Points on a hilly landscape, in no order, each with its height.
A ball rolls from a point to the lowest of its 2 nearest points, and stops where none of them is lower. Distance is the straight distance between rows; heights are no part of it.
k652 h=316: [122 130 146 117 188 165 114 157 106 125 152 119 129 175 160 105 135 150
 163 109 147  69 188]
k967 h=323: [157 147 151  94 114 110 154 165 151 169 129  96 152 110  89 126 109 120
 124  92 107 186  69]
k183 h=488: [125 131 157 162 142  96 129  94 164 110 157 126 165  90 137 191 134 190
 110 148 141 153  68]
k751 h=622: [185 119 140 199  97 122 113  92 168 125 107 106 117  73  79 121 129 103
 157 172 130 148  94]
k194 h=139: [131  96  97 161  68 138 111  88 133 114 106 151  92  85 133 146 102  74
 137 175 135 134 144]
k77 h=556: [115 114 117 164 121 108 118  67 132  92 117 150 125 112 140 159 149 157
 109 172 135 119 131]
k511 h=231: [138 150 139  77 132 111 151 179 133 168 138 110 150 141 113 126 122 135
 121  80 111 172  84]
k93 h=535: [103 125 115 128 115 106 135  99 118 115 126 151 127 116 136 166 121 141
 104 150 130 151 114]
k731 h=579: [171 113 147 204 134 127  95 103 176 116 144 115 142  94 118 144 147 147
 181 172 165 116  94]
k527 h=548: [ 90 125 117 138 127  96 137  82 117  94 127 158 132 120 141 177 130 171
  75 151 129 141 115]
k245 h=209: [111 137 152 132 190 157 120 115  96 104 147 117 129 172 156 120 140 164
 126 112 130  57 218]
k650 h=647: [172 130 132 129 112 122 135 152 142 159 108  99 123 116  81  91 127  94
 136 117 106 159  97]
k190 h=508: [149 134 112 116  64 125 153 147 126 156 102 108 111 102 100 116  61  63
 106 126 101 189 108]
k344 h=344: [103 142 144  91 153 137 127 189 129 144 178 144 155 148 173 167 121 168
 163 108 171 120 108]
k802 h=483: [144 139 126  91  85 119 158 157 121 158 111 113 118 110  97 122  83  83
 109 109 101 182 101]
k529 h=539: [143 104  91 141  64 145 124 114 125 140  84 134  85  99 113  94 100  40
 130 144 112 139 157]
k777 h=199: [117 133 108  95 146 145 138 151 100 138 114 131 113 171 123  77 148 111
 110 101  94 108 158]
k653 h=638: [134  95 111 169 101 146  94  99 140 106 119 150 104  97 143 144 139  97
 175 187 168 104 143]
k227 h=336: [ 94 153 129  84 170 130 148 152  92 134 126 123 133 191 137  99 136 151
  84  92  97 106 169]
k856 h=250: [ 82 147 147 125 179 108 138  88  92  89 151 124 140 170 153 159 133 214
  71 123 120  88 179]
k242 h=678: [182 113 153 203 168 144  89  97 177 116 102  85 138 130 104  57 180 104
 149 126 102  91 144]
k948 h=558: [113 100  67 132  71 149 123  97 103 116  84 169  80 104 146  92 137  39
 115 133 117 112 194]
k192 h=278: [119 143 130  98 174 139 139 166  99 143 130 113 131 182 131  84 137 138
 121  91 104 104 164]
k366 h=615: [179 116 133 174 111 125 112 106 159 132 108 105 117  97  84 103 143 101
 151 149 122 145 104]
k334 h=529: [ 86 116  70  79  89 149 149 135  75 128  90 183  80 140 154  99 119  59
 108 120 117 106 183]
k458 h=173: [107 120 100 114 121 134 127 122 103 118 112 155 105 143 138 105 146 108
 116 136 115 111 159]
k354 h=210: [148 118 117 151  83 111 134  97 139 133  96 126 111  94  99 129  96  90
 109 145 105 172 111]
k524 h=232: [105 143 139  52 120 120 150 194 140 147 176 146 164 129 154 183 102 153
 145  81 144 161  84]
k472 h=606: [198 117 145 179 120 153 108 121 168 145 113  95 119  96  74  90 141  82
 183 149 133 130 104]
k244 h=626: [174 107 134 204  96 131 105  89 163 113 115 118 122  69  99 138 131 100
 171 177 152 131 108]
k538 h=293: [ 96 147 136  53 137 131 148 200 127 144 179 147 157 148 169 176 114 160
 152  93 159 133 102]
k841 h=369: [ 65 151 106  80 120  96 165 103  86  99 119 161 119 144 143 160 117 151
  46 117 105 149 121]
k23 h=526: [156 121 104 134  60 132 134 130 130 150  92 115  98  98 100 102  81  49
 131 141 105 168 130]
k990 h=230: [109 124  98  95 120 140 141 135  96 138 101 151 105 148 131  89 143  87
 112 113 108 116 167]
k910 h=119: [110 116  94 114  99 123 131 106  99 115  99 163  98 122 130 124 130  93
 101 141 115 129 155]
k315 h=202: [ 87 138 135 132 168 128 124 103 101 100 151 131 136 163 162 152 136 189
 105 136 137  87 171]
k119 h=658: [176 128 161 169 172 119 113 130 156 138 119  74 147 139  85  75 158 139
 124 111  93 123 117]
k251 h=450: [155 145 167 157 157  97 132 123 169 133 150  96 175 106 109 143 141 186
 124 116 123 162  64]
k367 h=509: [111 139 141 125 132  98 140 109 145 119 145 134 157 102 135 186 125 174
  99 128 129 165  79]
k749 h=130: [118 147 141  65 131 115 145 180 136 156 150 129 153 135 129 153 113 147
 130  84 131 168  84]
k301 h=632: [157  94 124 199  92 138  93  82 159 106 123 135 113  80 128 157 130 101
 177 195 164 115 123]
k156 h=597: [191 114 153 186 129 150  95 128 175 137 126  99 135 103  93 107 145 102
 205 149 158 117  94]
k664 h=673: [154 121 127 156 137 143 118 117 143 143  92 110 118 126  97  59 164  85
 126 120  86 118 145]
k37 h=530: [ 69 156 144  80 159 118 141 148 115 119 179 145 157 161 173 173 121 204
 105 101 145 120 121]
k124 h=394: [149 127 128  87 112 138 141 184 123 166 131 121 120 135 115 116 114  97
 157 108 135 149 109]
k753 h=447: [144 132 119  74  97 125 156 177 110 164 111 118 115 130 106 116  97  89
 125  98 114 164 107]
k123 h=565: [134 111 123 196 134 111  93  73 147  90 127 133 133 109 140 150 160 172
 128 179 141 103 131]
k89 h=534: [104 145 150 101 143 109 136 144 145 131 163 139 164 123 141 178 126 179
 124 111 141 160  84]
k548 h=319: [116 128 136 111 151 148 113 173 122 139 168 143 139 147 169 151 131 155
 185 131 181 105 122]
k852 h=551: [108 110  73 102  68 148 142 130  89 129  86 170  77 117 143  96 105  45
 115 125 114 117 180]
k330 h=422: [ 98 141 104  68 125 116 160 151  86 140 110 150 119 162 126 115 124 130
  82 103 103 144 130]
k747 h=326: [ 56 149 114  97 140  92 155  82  85  88 132 154 132 153 144 157 132 189
  37 121 105 125 137]
k135 h=546: [126 116 121 153 109 114 121  94 127 111 117 147 123 109 130 148 129 135
 116 160 130 134 118]
k473 h=670: [179 119 152 183 164 136  98 121 163 134 118  86 144 133 102  72 162 128
 156 128 116 105 131]
k248 h=286: [ 62 153 128 121 164  98 143  81  93  86 143 135 137 166 154 163 130 207
  54 128 116 104 156]
k171 h=471: [134 138 158 165 153  90 126 105 170 116 157 107 174 101 124 167 141 201
 115 124 127 158  69]
k266 h=402: [127 138 170 104 203 152 118 169 117 139 179 104 158 172 165 138 125 196
 171 104 168  88 157]
k636 h=661: [163 118 122 132 120 132 127 141 137 149  99 110 117 131  86  76 141  87
 131 121  98 142 124]
k451 h=507: [ 77 164 141  69 168 127 145 168  98 132 172 138 152 178 170 155 118 193
 105  91 144 114 149]
k369 h=152: [108 130 151 147 183 133 120  96 107  96 144 116 136 167 152 136 143 185
 108 127 130  69 199]
k542 h=684: [160 111 139 198 157 157  84  88 164 105 100  91 128 126 123  58 189 102
 132 133 102  82 174]
k211 h=413: [168 150 160 140 133 100 139 135 171 149 140  95 162  93  82 133 132 153
 129 109 115 178  56]
k888 h=549: [127 100  80 142  63 146 122  92 116 119  78 151  81  95 123  92 125  39
 107 141 106 129 177]
k487 h=378: [165 146 153 127 114 109 141 147 161 157 133  98 147  91  86 139 111 124
 138 118 123 179  64]
k662 h=437: [106 152 163  75 186 147 132 193 104 142 185 115 156 186 172 139 116 189
 158  86 162  97 154]
k605 h=360: [124 130 168 109 206 174 118 167 104 135 171 104 143 186 163 119 127 166
 176  97 165  62 189]
k601 h=495: [ 80 133  79  64 101 128 163 145  65 124 103 178  91 158 148 110 118  94
  93 111 111 112 167]
k806 h=404: [ 76 141 114  73 107  95 165 116 101 110 126 159 129 125 140 177  95 142
  61 115 114 172  98]
k197 h=550: [ 84 150 149  97 154 109 136 152 135 123 182 143 166 143 173 181 125 199
 123 105 153 138  99]
k31 h=72: [100 110  88 130  95 113 129  77 109  97 102 168  95 109 140 140 127 107
  92 156 115 125 156]
k308 h=215: [147 113 140 129 119 164 110 181 149 152 161 130 131 118 143 147 120 104
 219 139 193 117  97]
k200 h=259: [115 131 148 121 186 176 120 128  95 111 147 119 122 180 167 110 139 141
 149 114 144  41 227]
k683 h=458: [ 77 144  90  52 118 116 169 150  70 126 114 167 111 159 141 125 116 120
  76 109 110 133 145]
k368 h=571: [146 104 136 195 136 115  95  89 157  98 132 123 136  97 130 152 154 154
 152 175 155 114 112]
k572 h=106: [110 103  91 148  81 120 123  75 114  96 106 172  94  97 145 153 109  98
 113 171 134 131 150]
k944 h=560: [109 120 126 170 132  93 120  65 140  88 130 144 144 111 138 177 144 179
  90 167 129 130 104]
k931 h=587: [175 117 155 185 137 140  92 131 178 132 147 104 139 104 107 133 144 133
 195 162 171 121  86]
k403 h=269: [163 114 133 114 110 169 114 189 143 165 154 120 121 126 124 120 119  88
 222 130 186 120 104]
k247 h=645: [176 132 143 159 149 115 123 120 151 142 103  91 140 127  76  79 155 117
 113 117  90 141 102]
k167 h=271: [136 111 131 127 136 166  97 166 136 142 158 142 125 142 158 140 133 126
 210 145 189  99 122]
k705 h=166: [132 110  97 172  47 129 124  88 139 125  96 136  93  81 114 136  76  65
 115 170 112 154 133]
k693 h=385: [ 89 146 116  82 148 112 147 140  95 128 122 141 130 169 134 116 133 150
  75 109  99 128 140]
k385 h=681: [151 114 121 176 149 150  99 100 149 123  89 106 120 133 107  51 183  81
 127 120  87 102 167]
k792 h=474: [ 97 163 145  65 170 133 141 196 113 151 171 123 157 176 157 139 121 188
 132  77 142 116 129]
k162 h=184: [149 114 115 182  66 118 130  74 141 119  91 124 104  79 103 133  91  84
 108 169 106 162 121]
k195 h=633: [189 137 141 150 131 120 132 141 160 156 105  81 134 111  59  79 142 105
 136 118  99 155  88]
k104 h=334: [149 122 127  93 103 156 128 196 130 170 139 127 121 129 126 138 100  84
 190 124 162 141 106]

For each start below, name the point where the ball stops.
k601 -> k777
k183 -> k749
k354 -> k31
k751 -> k93
k731 -> k93
k888 -> k308
k753 -> k308
k385 -> k195
k542 -> k195
k266 -> k369
k162 -> k31
k197 -> k369
k806 -> k369

Call two points neighbours if one is among the 2 nearest of the other. Go from one point of each pair to the other, from neighbour to neighbour, staying as low as possible. Name the highest point that can't be avoided.
k749 and k308 -> k344
k777 and k31 -> k990
k308 and k369 -> k197
